Points, in no order, along strands that fork, close into loops and pass close to each other.
Points whose rows are less than 101 apart are linked; no others are. Some points are linked to none.
seg: [ 18  -2 -35  -2 -12  23 -17  -2 -12  17 -36   4 -14  14 -28 -21  21 -17
 -13 -11 -22  29  29  26  24  36  17  10  44  -2  27  -1 -25 -11   7  15
  -4]
lim: [-12  -1  30 -19  -7  16 -22   0 -15 -43 -11  25 -13 -15  20   0   5   1
   3  -7   7  19   0 -18 -19 -35  35  -9 -21  19  35  -1  18  -2  10 -36
 -22]
zizul: [  8  -2  -6 -26 -27  -7   2 -37  33  -7 -29   3   2  31  -5 -25   8 -24
 -11 -12  -5 -11  22  12  26  15 -17 -15  22 -14  16  -9 -15 -13 -23  30
  23]
Gire: [ 42  34   9   6 -19  14   6   0 -21   3  10  21  18 -21 -29   6  46  21
   8 -10 -21  -3  40  12  -8 -30  20  38 -15 -11   6 -27   7  -6  25 -23
   2]
mur: [  4   4  -5 -22 -22  14   8  10 -34  24 -19  26  14 -19 -29  11   5  21
  -3  -3 -44   8   8   8   4  25  23  -3  18 -17  -3 -26  -5 -20  10 -27
   8]
Sok: [  9  11 -29  17  -6  18  24 -15  10  -5 -15 -42 -25   9   0   3  31 -10
  40  -1 -16  11  -7  61 -18   9  10   9  -1   4  22 -11  -4 -45 -20  -1
   4]
Durap: [ 22  17 -13  -2   2  17 -14  -7  -4   1 -31  -2 -10  16 -39 -10   3  -5
 -13  -9 -30  34  20  17  15  35  26  18  -4 -20 -12  12 -14  -4  11   1
  -6]
gor: [-32  39  17   3  28   9  14  33  34 -12  30  -4  -1  18  29   3   8   9
 -33  18  15 -10 -12  24 -26 -11 -10  44  14   1 -27  -8  -4 -12  -7   8
  -5]
mevog: [-19 -39 -44   4 -28 -22  -8 -13  13 -17  -8  -7  11  -5 -14  -1   6 -15
  21 -35 -16  -7  25  -1  30  -9 -10   0 -14 -13  30  -9   6  21 -31  13
  18]
Gizu: [ -3  40  -1   9 -12   0  -8 -23  20  24 -22  34 -15 -11 -35 -20   3 -22
   6  -1   2  -1  23  28  17  29  29 -31  17 -22  -6 -10   5  -1   4  30
  -6]
kogav: [-48  29  20  26  25   8 -31   9   4  44  44  12 -23 -28  25   6 -16  -7
 -31  26  45 -34 -20  -3 -10  24  -7   0   3 -17 -43 -21  22  38  11  34
  -2]
mosu: [-23  38 -11  -7 -12  14   4  -1  23  27  -5  28 -12   3 -22   3  29  -9
   4 -19 -15 -15  34  12  13  40   5  -2  30 -18  -4 -18  -6  12 -28  29
  11]
nazoz: [ 42  37  -8  17  20  15   0   3 -15 -34  16 -12  18  25  -8  22  29  25
  26 -16 -26   5  12 -15  -4 -19   4  43 -34  12  -7  -5  -1 -30   2 -28
   5]
kamu: [ -9   3 -13 -16 -36 -20   8 -15 -17  11   3  -7 -15  28 -34  10  39  15
  32  -5 -25 -15  31  20  13   7 -33 -33  20  10   7 -36 -40  11 -14  39
  28]
puz: [ 19   1   9 -16  12   7  -9  -7  16  42 -32  -2   4   4  -1 -22 -30  -7
 -22   8 -15   8 -13   0   5  -5 -26   1  19  -3  -1  15  -1   5  -9  32
 -26]
fov: [ 12   8 -11  26   0  11   2   3 -23 -43 -15 -14   6  17 -15  26  12  35
  33 -25 -23  26 -12  -2 -15 -24   3  10 -23  35  18   6  -9 -35  -7 -39
  -5]
kuva: [-15  -7  25 -39   9 -19   3  10  17  19 -19  -8 -13  -8  16  -6 -34 -23
  -1  -6   7   3 -15   9  -8 -18  -3  -5  25 -12 -36 -17   5  27  13  13
   8]
liko: [ 32  -5   4 -29  -2   7 -31   0 -20 -24  12  24   2  -5  16   7 -12   8
 -24  11  11  16  21 -53  26 -19  28  -7 -58 -11  11   6  32  24  10 -29
  -9]
vagu: [ 58   3  14   7  14 -21  16   4 -20 -30   9  -1  -1  -7  -7  17  21   2
   5  -6 -13  39  20 -34  19 -12   2   7 -30 -12  -5   2  17   6  28 -29
  14]
bak: [-35 -36  16 -40  -8   0 -25  31 -15  20   5  25  38 -27  39  11 -63 -16
 -11   1  41  -3 -24  -9   5 -18  -2  -4  22  -8 -20 -17   7  24  31  -2
  -5]
bugo: [  1  18  -2  12  -6 -12  -4 -17  31  19 -15  11   7 -31 -19 -13   0 -15
   3   4  23 -10   6  21  12  30  23 -34  10  -9 -14  28  15  14  23  22
   4]
Pediz: [  1  13  -7   1  37   0  55   9  20  -8  22 -28  -9  11  20  12  22 -16
  28   8   5  11 -20 -13 -13  29   0 -20   1  23  -8  15   4 -41   4  -8
  22]
reru: [-45 -17   4 -24  23   4  36  20   9  11  52   4  15   6  39   8 -47 -29
  20  37  19  -3 -20  32 -32  -6  -1  10   8  36 -17   1 -19  -7  14   9
   7]
kapaf: [ 27  33  32 -14  18  11 -11  15  47   8  18  -1 -49   8  -7   7   9  21
 -35  -6   2  -3  11   1  -2 -13 -18  12  10  -5 -40 -35   9  22 -15  43
  15]
fanez: [  8  10  27 -43  25  -4  -3  16  39  21   6   7 -26  -6   9   5 -11  -7
 -22  -7  13 -22   3  -6 -12 -11 -27   0   7 -17 -39 -21   9  36 -23  39
  14]
dib: [-23 -24  23 -54  -7   5 -27  32 -20  -3 -20  39  21 -12  38   6 -43 -19
 -16 -12  39   7  -8 -22   8 -19  24  -9  17 -18  -6 -10  13  17  -7 -10
 -25]
deris: [  8  18 -13  22  22  12 -23 -16 -11  -7 -28 -17  -5  16  -2  -7  -2 -10
  -9 -16 -27  37 -11  -3   2  25  12  20 -20   3   2  16 -13  -7   7 -20
 -19]
liler: [ 31  16  10  -6  34 -18  -8 -17  28  13  10 -12  24   6   4  -7  10   7
 -16  -3  16 -22 -10 -20   4  13 -53  -2   4   6 -21  14  -9  -1 -31  16
   3]
foso: [-13 -23   3  24   4  -9 -51   0 -36   7   7 -23 -14  -5   8  -5 -19 -10
 -33  27  11  19 -30 -14  -8  33  10   6   5 -14 -14  25  -8  28  30 -24
 -26]
Tel: [ 28  19  21  34   6  -1  12 -30   6  27 -26 -19   8  19 -47   0 -14  13
  20   5   1 -14   4  21  14  18 -29  -8 -12  15 -23  34 -14   2 -12   7
 -13]
birez: [ 25   2  14 -20  30   0  -5   3  25  23   2  -4  39  -1  20 -12 -27  14
 -31   5   1  -2 -21 -21   0  18 -39   6  16   2 -18  12  -6  -1  -5  27
   2]
Rimiv: [-16  46 -18  25  23  46 -20  14  47  24 -25  24 -26  -4 -18   6  26   3
 -23 -16 -11 -20  -2  22 -17  18  -6  41  -5 -13 -25 -43  11  -8  -8  33
  11]
gade: [ 23   4  -3  42 -14 -10  17 -29 -11  14 -35 -11  -8   9 -37  10  -8  19
  37 -18 -24   1  15  29  16  -4 -19  21 -15   5  -7  11  -5  -4  -5   0
 -13]
vake: [-10  12  -4   1  -2 -29  33 -13  35 -25   8  -3   4  36   8 -11  26   1
   7 -16  11 -22   1 -30  13  -9 -20  10  -7   1  -6   8   7  -1 -38   0
   7]
pum: [-12  32 -43  31  -9  44  -3   6  34  23 -15  16   0  -4 -28   7  43  -3
 -10 -16 -13 -40  29  23   6  37 -13  28  13 -11  -2 -35   4 -14 -20  36
  34]
samo: [ 12  -8   5   5 -36 -12  16  -3  25  34   9  38  16 -17 -31  -9  -8  -5
   6  17  16 -42  23   5  25   7   8 -24  -6 -12 -24  26   7  17   1  23
   3]
gopup: [-10 -32   2  16 -21  -1 -19  -1 -24   6 -12  42  -1   7 -29  -8 -12  40
  28 -45 -16   6  46  12  25 -28  37  12  -6  13  12   8  -3   7  -1 -11
 -14]
bola: [  3   2   1 -36  21  14  22  31   5   2  13  -5  23   1  29  -8  23  17
   9  -4  12  14 -13   1 -13  -2  -9   4  45  13   3 -13 -10 -36  -7  21
  33]
kef: [-44  18  43 -19  26   3  21   2  15   3  19 -28  -2   2  28  12  -9 -18
  20  -4  -2 -12 -41  15 -49   0 -12   3   8   2 -13 -18  -6 -13   4 -11
   6]
Gize: [-17   4 -12   0   3 -28 -15  19  11  17  23   6  10 -53  16  25  -9  -7
 -32  22  49 -39 -11 -35  21  28 -14   0 -24 -24 -28   7  22  34   4  14
 -27]
Zireg: [ 33  10  13  -6   1 -10  11 -21   8 -10   2 -33 -41  -4 -33  10  31   0
  30   8  11  14  12  19   9  16  10 -38   9  15 -26   8 -10   3   4  -1
  36]
bel: [ 39 -22  -4   1 -60   2   0  -7 -27  14  16  32  -6  25 -35 -24   6  14
 -19  13 -53  -4  52  10  27 -30  10  -3  -8  -3   9  -3 -15  -2  -1  14
  -9]
Lalid: [ 29 -30 -21 -15 -53 -13  14   4 -33  20  -2  18  -7  -1 -43  -7   9  21
  -4   9 -64  12  20   0  11 -17 -15 -19   8   3  24 -18 -20 -10   3   6
   3]
Tanel: [-41 -30  10  11  27  12  -4  12 -42  -4  19 -28   5  16  40  -7 -17   3
 -12  18   9  18 -34  -1 -41  10   0  15  19  26   7  30 -12   9  12 -20
   3]
Somef: [ 36 -23 -10 -23 -23 -10   3 -11  -4   8 -13  14   4   3 -24 -11 -42 -10
 -19  22  -9   3  21  -5  17  -5  -9 -42 -35 -11  -3  38   6   0 -10  -3
  -9]
kat: [-26  11  20  -1  10 -25 -22 -10  17 -22  -5 -35 -13  16  16 -14 -16 -25
 -11  11  12  -9 -35  26 -22 -21 -14 -12  20 -18   5  -1 -26  13  -8   9
  -8]
varer: [ 21 -23  -9 -29  -4  10 -22  -5  -1  27 -45  20  13   4   7 -32 -32  -6
 -29 -11 -13  18   0  -4  22  -5  -8  -7  14 -16  22   5  -6   4 -21  18
 -35]
kasa: [-16  39  10  28  37  28 -10  -6  17  62 -23  27  11   1 -23 -24 -45 -17
 -37  25  14 -20 -16   8   0  15 -18  -2  14 -16 -16  -8   8   1  12  45
 -13]
fufig: [ 14 -11  22  -4 -47   4 -16 -13 -11 -14 -18  48  10  -5 -25 -18  -6  22
   8  -9   7   1  39  -3  17 -24  41 -14 -13   4   8  13   2  13  10 -10
 -17]
pugi: [ 11 -21  25 -33  -4  14 -15 -15 -23 -37 -46  36 -18   6  -9 -10 -20  36
  -2  -3  -6  10  11 -29  11 -29  -4 -19 -23   7  36  -7  21   5 -30  -3
  21]
Dadob: [-35  -2  14   2 -11  -2 -42   7   0  12   0  19  29  12  13  -7 -12 -20
 -45  30  35 -35 -30 -22 -13   1 -11   0  27 -38  -7  15  -8  34   5  28
 -23]
gavat: [ -4 -29   6  19  23   8 -45  10 -51 -14  28 -24 -11  -5  41   5 -14   2
 -25  22   7  34 -14 -16 -25   0   8  17   3   4   1  28  -9  25  30 -27
  -9]
vepo: [ 41  46   7  29   0   3 -26 -28   3   5  -6   3  -5  15 -23 -13  -2   1
 -26  22 -19   2  15  10  11 -19  -7  25 -32 -15  -9  10  11  11  10   9
 -32]
mimam: [-43  -7  17  -3 -23   0 -19   7 -14  -3  14 -13   1 -37  27  20 -27  -9
  -5  22  18   8 -21  -3 -25   2   7   5   0 -13  -3   9  13  18  61  -5
 -15]
Zol: [ -5  27  10   4  11  27 -16 -15  28  35 -44   5  -1   8 -29 -22 -36 -29
 -26  19   0   5  -9  18  -2  16 -21  -7  24  -9  -4   4  -3   8  14  48
 -17]
tipu: [-43  -9  15   6 -11 -20 -25   0   5  -4  15 -21  13   8  18  -7   5 -14
 -21  27  38 -25 -32  -5 -37   0 -10  -2  36 -16   2  15 -19  19  14  15
  -5]
vove: [ 12 -18   1  12  30   6  33   5 -13 -19  15 -23   1  -9  19  21   7  -8
  16   5   8  20 -21 -11 -23  32  14   0  -3  35   2  26   5 -46  28 -37
  21]
Mefe: [-26  27  13  19  27  12 -19  12  12  67   4  32   7  -8  18 -14 -33 -10
 -39  31  31 -13 -22   7   2  13 -11  12   8 -19 -49  -3  21  27  12  44
  -7]
buniv: [-27 -20   4  14  50   1  13  37 -31   2  45 -19   0  32  31   3   9  -3
 -11  22  17 -10 -46 -14 -33  10 -15  21  16  11 -12  21 -21  -1 -27 -21
   2]
rukes: [ 45   1 -13  32 -10  29  -7  -2 -35  -5   6  18  10  15 -22  18  36  43
  30 -26 -32  -8  44   8   0 -17  17  58 -32   4  -5  -7   3 -15  -3 -26
  13]
Tok: [-14 -25 -59  -9   8   6  45  35  29  -6  18   3  -1  -4  -4  16  38  -3
  28  -8 -27  -3 -10   8 -10 -22   1   9   6  28  45 -20 -12 -33 -27  10
  -3]
Gil: [ 43   0  -7 -18  -1  12 -11  10 -29 -27  -1  17  -1  16  -3 -22  13  24
 -19  -8 -19  37  36 -27  35 -20  18  -2 -15 -18  26 -12 -10   3 -10  -2
  27]
Zuset: [-39  23   4 -18  31  22  21  40  33   1  40  -5  13  12  32  15 -17 -11
   2  20  27 -11 -10  33 -41  -8  -4  40  28  18 -28  -3 -15 -17   1  19
  11]
noli: [  7 -38 -49  11  11   2  27  15 -12 -34  23 -24 -20  16  -2   6  25  -4
  26  -3 -39  33 -29   6  27 -18   5 -19   3  22  45 -40   9 -47 -17   1
  20]
fivab: [-29   2  22 -29 -19  12 -14  19 -12   5 -22  24  25 -30  27   5 -12 -14
   0   0  42  11 -22 -38   3  -9  37 -21   5  -3   7   5  22  16   4 -15
 -32]
Vupeb: [ -4  25  12   3   4  16  -6   6   3 -29   6 -15  -7   7  21   1  13 -12
  -8   9 -16  19  -7  13 -40 -16  29  28 -10  -1   7  -3   1  -9  38 -23
 -25]
felo: [-22 -27 -10  10  16 -34  18  -3  21  -9  45 -27  -2 -12  56  10   4  -9
 -13  17  35 -34 -28 -32 -21   4 -28  10  16   7  -3  12  10   6  18   0
   9]
velif: [-30  16 -25  -6  21  14  18  13  16  -8  -9   3  18  13  10 -13  11   1
   3 -23  -3   3 -11  -7   0  11  14  20  13  13  29  15  -9  -8 -38 -17
 -14]
davod: [ 17 -19 -46  15  -6   2  11  -2 -11 -33  21 -37 -18  36 -15 -14  41   6
  27  -3 -21  27   0  21  36 -12   0 -17   4  20  39 -19 -20 -43 -16  -3
  15]
Vepel: [ 11 -49 -10   4 -17   2 -13   5 -54  -1  14  21  -6  32 -28  -6   8  53
  15 -37 -31  16  52  -3  38 -23  16  -2  -8   8  13  -5 -32  11   2  -3
  15]
segen: [ -5   9 -18  12 -18  20  18 -24   5   0 -13 -27 -30  19 -21   4  49 -13
  44 -18 -26 -11  13  42  -1  35  -3  -1   5  17   6 -12 -14 -25 -20   6
  26]
rog: [-13   5  -5  -1  34   0  35   6  32  -6  46 -31  -5  -1  41  10   8 -16
   0  24  23  -6 -30 -15 -28  25 -15  11   6  27  -9  26   4 -24   8  11
   3]
ter: [  7  25   0   1  -3  16 -12  14  48   0   9   6 -38  -8  -7  14  41  12
 -18 -15 -25  -2  25  15  11  -3 -28  21   6  -1  -4 -48  -5  12 -33  45
  17]
zigu: [-13 -29  10 -39  17 -19  -3  12  14  25  14   0   4 -38  27   2 -50 -19
  -3   5  22  -9  -8  -6  -7  -1 -19  -8  13 -11 -33  -7   7  22  33  21
  15]
Zude: [ 14 -25 -15  -2 -11 -31  21  11 -16  -2   6   1  -2  27 -37  -3  27  14
  39 -30 -13  18  20  -5  28  -8  15 -24  -4  23 -23   6 -36  -8  15  -1
  30]
dur: [-26  12 -44  13  27  24  18  10  18   8   1 -17  -1  10  18 -15  18  -4
   2 -11 -11 -23 -17  24 -11  29   2  46   5  19  19 -12   4 -37 -38  -9
  -5]
peke: [-10  41  14 -15  -4  -2   7  17  33  11   8  16  30 -17  13  13  -6   1
 -12   8  15 -17  16 -21   6  21  -3  14  -6 -33  -8   8  14   7  -4  17
 -10]
fogig: [ 27  28  20  23   4 -22 -43 -38  20 -20   4  -6 -11   6  -6 -20  -6 -21
 -40  21  11  -6   0  11   2 -20   6  -1 -18 -17 -18   3  13  20  28   4
  -8]
ralud: [ 41  13  17   6  25 -14   7 -35  19  20   3 -12   8   1 -23   2  -9   7
  15   5   5 -11   2  -2  22  27 -43 -28   2  11 -17  17 -17  -1 -19   9
   4]
Vadu: [ 21  12  20  22  -6 -39 -22 -43  -7 -25 -10 -21 -19  12   9   3   1 -24
 -13   7   1   1  -4   1   4 -10 -13 -20 -29 -22 -12   6   0  25   6 -12
 -21]
Fite: [-13  21  23  16  10  -6 -26 -37  -6   4   1 -40 -15 -18  -7  12 -19 -17
   0  17  26 -16  -8  10 -14  37 -27 -28   0  -6  -6  21  -9  36  -5  16
  -8]
lin: [  5   9  -6  -6  13  -3 -12  -8  22   7 -23 -33 -45   3 -15 -19   4  -3
   3 -20 -18  32  -8  29   1  -1   1   3  28  10 -13 -16  -6  -3  -7  20
  10]
Vab: [ -5  -2  23  -1  -5 -24  21 -14   0 -37  14 -10  24  -6  37 -13  -3 -10
  10   2  18   4  -6 -11   1 -13   9 -26 -15   1  26  21   3  -8  -1 -35
  -1]
Moge: [-12  13  17   4 -24 -30  28 -25  20 -20  -7  -4  23  -1  10 -12   4   1
  10 -10   9 -15  -9 -11  -4  -4  -5  -7   0  -2   1  13  14  -6  -8 -21
  10]
vudab: [ 29  -9   0 -21 -28   7   9   9 -44   6 -15  27  11 -10 -29   4  24  35
   5 -10 -39  20  16 -10   3   1   9 -17  18   6  17 -13 -33 -16  10 -20
  19]
rugu: [-18 -26   0 -28 -19   8  14  15 -16 -27 -20  31  -1  -7   1  -8  17   9
  25 -39   3   6  31 -28  24 -30  21 -25 -14   5  44  -3 -12   1 -11 -20
  23]
tuvak: [  6 -14 -13  20 -28  -4  16 -11 -18   3  -3   5  16   5  -8 -21  44  28
  20 -35 -11   4  13  14  21   0  -6   5  27  27  37   2  -4 -19 -27  -5
  22]
Bipos: [ 17  -6  11  10  -4  -7  25  10   1  21  -3  18  43  -4 -31  16  16  31
  33 -26   6 -14   9 -21  -1  -1  -6  15  -1  20 -37  25  -8 -18   3 -17
  11]
lag: [ 31   8   1  -7   6  -4  -1  -9   0 -10  17 -22 -26 -25 -15  12  25   5
   6   6  -8  21  15  27  -3  35  29 -13   7   2 -20   6  -8 -16  36 -16
  42]
Furos: [ -5   9   6 -20  -4  15   3  11  -5  26 -26   0  13 -33 -26  30 -16   3
  13  -7 -14  -5 -11   0 -18  31  23  -2   0 -27 -32 -21  19 -23  34 -28
   3]
lizu: [  9 -28  -4   4   3 -25  -4  -5  -7   8   1  15  28  17  -9  -4 -19  -8
 -15   1  23 -35 -13 -57  16  15 -22 -31 -41  -5 -31  29   1  23 -21 -12
 -13]
dor: [ 13 -12  -1  -2  12 -12  16  -2  -4 -12  16 -16   1 -29   7   9   9  -2
   5   3   9  27   3 -11   3  38  32  -8  -3   8 -11  23   3  -9  38 -37
  22]
Vil: [-15  27  11  11  27  11  -9   6  -4 -15  30 -27 -32  -1  25  20   0 -25
   6  35   4   5  -8  32 -45  -2  23  21 -27  -9 -25  -3   5   6  49 -15
  -2]
Mor: [ 17  -9   1   0  -8 -29  17 -10  -2  -4   8 -13 -40  27 -30  13  49   3
  57 -18 -11   6   7   4  24 -13   5 -38   6  24 -25 -11 -26 -14   1  -4
  26]
ked: [ -3  11 -26  10  -7   0  -1  20  32  -6  43  -2 -35   2  -8  23  86   5
   6 -20 -29 -19  25  17  13   8 -27   5 -14  23  10 -51 -16   0 -33  34
  26]
taru: [  8  18   9  13  26 -13 -38  -9 -33   9  -8 -21  -3  -3   1   7 -26  -9
 -11  12 -22  23 -29  -6 -13  30   7   6 -13 -14 -30  14   0  21  24 -22
 -20]
kagab: [ 21  -7 -28   3   2  23  43   6   0  -3  -9 -21 -32   5  23   4  14  -8
  23  15 -31   9 -14  68 -37  -5  30  21  -2  12  29 -23   1 -46  -5  -5
  -8]
Kufu: [ -9  34   4  21  18   7   8 -12  32   8 -20 -12  -1 -20  -9  -5  15  -9
  18   0  23 -21   2  22 -19  37  10 -12   5   9 -20  26  -1   0   6   6
  19]
geli: [  1 -40 -15 -28 -34   6  -5   0 -10  11  -7  14  10 -32  16  15 -47  -7
 -29  27  42 -24 -12 -37  -1  -1 -11 -12 -16 -15   7  10  44  20  -2   2
  -5]
Nodi: [-25 -30 -42   9 -48 -16  -5   1 -28  12   9 -17   5  21 -40   3  25   6
  22 -13 -18  -7  42  19  33   9 -24  -8  23  14  15 -25 -23   8 -12  38
  32]
Bevo: [  9 -29 -19   5  -2 -35  15  -6  -4 -16 -15 -16  -2   0 -10  -1   8   4
  27 -35 -29  13  -1  -6  31 -23 -27 -13  -4 -14  31 -24   2  -6 -32   1
  17]
fasa: [  3 -34  23 -22  35   7  49  29 -15 -13  34 -18  -1 -17  44  -6 -21 -14
   8  16  16  26 -24  17 -18 -34   8 -19  -6  10  29  -6  -2 -21  28 -27
  -1]
tepo: [ 46 -52  -6   6 -28 -14   1 -14 -43  13  18  20 -16  47 -24 -35   2  37
  -7 -17 -40  -7  44   2  38 -34   6  -5 -16  -1   0  -6 -27   0   9   6
  -3]
pepun: [ 21 -38 -15 -18 -39  15 -10  -4 -12   0   0   4   7 -13  -2  -7 -74 -18
 -36  49  19 -10  15 -13  11   3   2 -38 -15 -15  13  42  26  -2  -7   7
 -13]
Daf: [ -6   9   9   0 -41  13 -35 -17  -9 -19 -29  37  21   0 -16  -4 -37  -1
 -17  12  14  -5  15 -19   8 -11  31 -21   2 -15  11  22  16  13  16   6
 -36]
Mevo: [-36 -19  25 -17  18 -10  26  15 -13  -8  37  -9   8   1  55  -6 -48 -26
  13  33   7  19 -19  26 -22 -17  10  -5   2   4  -5   1 -16   8  37 -10
   4]
popum: [  1  -9   1  -4  20 -16   8   9  -7  -7 -18 -16   6  12  20  -9 -11  19
  -9 -15  17  -3 -35 -25 -13 -32 -32   8  19  -1  10  -2  11  11 -35  -7
  -7]
zasos: [-39  24 -15  33  29  13  12   2   4  20 -19 -15 -11  14  26 -10  11 -10
   1 -19  -5 -16 -33  19 -35  22  -1  46   9   9 -15 -16  18 -20 -24 -22
  -3]
par: [ -3 -21  -9   1  -1 -11  36  17  -4  11   5  25  22  14 -34   3  30  28
  47 -50 -18 -12  18 -35  30 -14  -7   2   4  20 -20   1 -27 -15   3  -6
  21]
buruz: [-32   0 -26 -20  19   3  44  36  29  -2   9  20   3   6  24   1   6 -15
  -1  -4  -8 -11 -13  -6 -16 -21  11  22   0  13  34 -14  -6 -20 -28  -3
 -37]
minok: [-15  11  19  -2 -24  -7   5   3 -12  12 -18   3  31 -41 -29  30 -19  -2
  13   4   8   0  -4 -12   3  12  21 -17  -9 -16 -16   6  19   8  34 -32
 -19]
Feg: [-20  -1   7 -11 -26  -9 -38 -17  10  10 -31  30  24  11 -10 -12 -34 -22
 -33  15  11 -21 -23 -14   1   8   4 -22   8 -25  -8  11  12  11   9  19
 -32]
Gizul: [-18 -23  -5  -6  12 -28  -7   9  -2  -4  22   7  26 -14  20   6 -11  -8
 -24   0  41 -26 -26 -60   9  17 -14 -19 -28 -13 -10  12   2  22  -4 -12
  -1]
bamo: [ 11 -10   0 -18   9 -12  28  20 -15   7 -21  -8  21  -8  -6  -3  -3  16
  10 -26 -16  17 -19 -24   5 -25 -22   1  20  -8  17 -18  14  -4 -17 -11
   9]
Sutas: [ 17 -14   1   6  -3 -26 -10 -22  -8   8   3   7   3 -11 -25   7 -47  -1
  -6  25 -14 -11   2 -25  16  22  -5 -29 -34   4 -17  36   5  18   2 -20
 -23]
Nur: [-20  20  20  25   9 -19 -23   9  13  18  45  14  -9 -39  36  21   4  -5
 -36  25  37 -29 -15 -16   2  29 -15  16 -11 -22 -40 -17  17  34  16   5
 -14]
lil: [  1  -2 -27   9 -19  33 -35  10 -20   4 -42  28  -4 -13  -7 -30   4  -3
 -19 -16  -8  35  20  21   7   1  34  19  36  -2  46  -6   5  -1   0   9
  -9]
bos: [-25  -6  30  -9 -23   7 -30  17 -37 -12   0   3  -2 -33  37  13   0  -9
  -5  13  32  18 -21 -30 -10 -11  33 -20  -8  -2  19   6  13  23  28 -35
 -32]
Nibip: [  5  -8  16  19  14 -40 -16 -35 -13 -27   1 -29   1  -8   9  15 -11 -22
   6  10  13  -4 -17 -18  -6  14 -38 -36 -22 -17  -2  27 -11  19  12 -10
   2]
fenom: [ 35   8   0  43 -17   2 -11 -30  -6   1 -15  -2  -5  26 -22 -20  -7  16
   8  -7 -16   8  37  17  29 -18  -1  28 -37  -7   2  23 -12  13   6   3
 -32]
ridat: [ 16   2   1 -32 -13 -13  -6   3   9 -30  -3  10  15 -13   4  -1 -10  -2
 -15   6  -1  19  14  12   1 -15  23 -17  18 -17   5   2  -6  -2  26  -9
  14]
fas: [-13  41  -2   4  26 -11  15  12  52 -25  25 -13 -16  25  23   7  27   5
 -14   5   6  -9 -13  -4 -11 -10 -26  26  -1   8 -15 -14   5 -12 -31   7
  -8]
befa: [ 27 -10  10   4 -10 -17  25  13  12  24   1  35  31 -33 -28  -6   0  21
  -6   5  13 -34  17 -24  12   8  -4  -7   2  14 -23  36   7   8   0 -10
   1]
Sona: [ 14  25   3  21   3  19  19 -24  15  17 -10 -12  -3  16 -18   6  39   5
  40 -13  18 -28   9  26 -12  40  -3  -2   2  19 -27  19  -7 -27 -25  -2
  31]
Sado: [-29 -28 -45  14 -13  10  42  21  35  -7  19 -11  -1  -4 -25  23  38 -22
  45 -11 -38 -24  -5  25 -18   6   1  11  -7  32  32 -28  11 -33 -16   3
   5]
modeb: [-13 -37  22 -34 -14   9 -31 -11 -34 -15  -8   9  -3 -17  12  13 -44  21
 -30  23  41 -12 -13 -56  -5   3  -7 -30 -12  -5  12  23  31  28  -6 -18
   2]
Tulip: [-19 -39 -44  16 -23 -10   5   3  13  10   7 -21  18   6 -31   4  16  -1
  34 -29 -19  -9  36  16  38   6 -27   8   7  12  22  -8   1  20 -33  34
  18]
penik: [-16   4   3  19 -22  23  -2  -5  -4 -27 -23  22  -4 -16  10  -8  10   6
  13 -17 -13  20   3   7 -25 -14  40  22 -16  18  31   2  14  -5  14 -31
 -21]
bezo: [-24  -4   2  15  38 -22  23  24 -16  -9   7 -14   2  18  44   0  14  -3
 -15 -10  10  -4 -45 -24 -24 -24 -20  20  17   4  10   1   7   2 -33 -25
 -11]
tif: [-45  33 -17  24  31  34 -10   2  25  35 -37  -3 -12  12   6 -11   1  -3
  -4  -5  -7 -13 -21  18 -28  24  -5  27  10  -5 -24 -13   7  -3   2  22
  -1]
Gef: [ 28 -13   4 -31 -22  16   5   1 -26 -25 -25  16   2  17 -12  -6 -25  33
 -13  -4 -20  30  28 -25  21 -26  12 -19   3 -14  38 -11  12  -4 -24  -3
  17]
fipun: [ 11  -9   3 -17  24   8  62  18  -6   1  11 -19 -16   6  36   8  -7   0
  24  15   1  14 -32  38 -37 -13   5   1   7  26  10 -13  -5 -38  11 -17
 -15]
Puf: [-13  23  35  -9  27   5 -21 -27  24   4  -6 -41 -27  20  13 -11 -21 -22
  -6   8  18   4 -19  19 -16   6 -27 -14  16   3   4   9 -15  13 -19  22
  -7]
magor: [-30  26  16  21  -3   6 -33  -7 -13  -8  31 -33 -36 -31   6  30 -10 -19
 -10  35  12   3  -7  12 -29   1  13   2  -9 -30 -16 -23  17  29  65   1
  -3]
nudaf: [ 27  55   1   7   1  24 -19  12   2  -3  -1  22  21 -14  -4  -1  29  11
  -2  -1 -22   0  20   4 -12 -26  27  51 -14 -15  -5 -21  21  -5  16   4
 -13]
luki: [ -3 -29  16 -10  12 -14  30   7   6 -14  21 -16  25 -43  40   0   0 -21
  -2  -2  37   4 -24  -6 -13 -13  -6 -20  -5   6  16   1   3  -8  29 -31
   4]
Dami: [ -1  -5   3   7 -57   0 -53 -22 -10 -29  13  18  28  -8   7  14 -33   0
 -15  36  29  -6  10 -13  15  -3  31 -17 -29 -26  14  21   7  15  29   0
 -28]
Bog: [ 12   5   3  42   4 -23  30 -19   0  23 -16  -7  -3  12 -18  18  12   5
  55 -34  -9 -22  26   2  20 -12 -49  22   2   7 -20   3   6  -2 -38  16
 -12]
birem: [  7 -17  36 -34  -9   6 -34 -23 -30 -23 -23  37 -15  -3 -14   7 -45  25
 -15  24  29   6  15 -22   1 -23   5 -27 -25   1  17  19  23  28 -27 -11
  -2]
zus: [ 12 -11 -26   7   6  16  27  12  -7 -48  13 -13  -9  11  -4  12   9  16
  25  -2 -32  31 -18   5 -13 -40  20   6  -9  34  51 -28   3 -49  -9 -25
  -5]
rogo: [ 26  -2 -19   0  -1  -6   1  -5 -10 -54  21 -10  -3  33   6 -20  18  12
  -5 -12  -8  31  19   7  27 -32  26  -4 -10   0  33 -16 -11 -22 -13 -21
  21]
givu: [ -4 -22 -13  -5 -13   8 -34  -2  -2  12 -45   8   2 -16  18 -30 -20   1
 -22 -32 -12  22  -5   8  11 -15   2  20  24   1  41 -10   4  16 -19   8
 -18]

How many points has the smallest loop of links through each point below? Write - if it is on no loop.
Mevo | 10
kapaf | -
mimam | 7
Nibip | -

A tip is a point with one link. Name the tips that can be reached along the links from each point below, in the order of the rows.
Vupeb | ked
dur | felo, Sado
tipu | kamu, minok, nudaf, Dami, Bog

A piece is all that can be reached along the links. How many separate loops has the piece of each point below (a circle has one, a figure eight two, a Y none), and how many tips (points with one link)?
dor | loops 1, tips 2
Tel | loops 0, tips 5
zigu | loops 1, tips 1

Name the points in between on the shortest way along the links from the first point to the second, in order.
liler / Gef | birez puz Zol kasa Mefe kogav Nur Gize Gizul lizu Sutas Somef pepun geli modeb birem pugi
vove / segen | dor lag Zireg Mor Zude par Bipos befa samo bugo Kufu Sona
ter / magor | kapaf fanez kuva zigu bak dib fivab bos mimam
Furos / Fite | mur vudab Lalid bel tepo Vepel gopup fufig Daf Feg Dadob tipu kat Puf
zasos / gor | tif Rimiv pum mosu Gizu bugo Kufu Sona segen Sok kagab fipun fasa Mevo reru Zuset
bezo / Vadu | buniv Tanel gavat foso taru deris Durap seg lil givu varer puz birez liler ralud Tel gade fenom vepo fogig
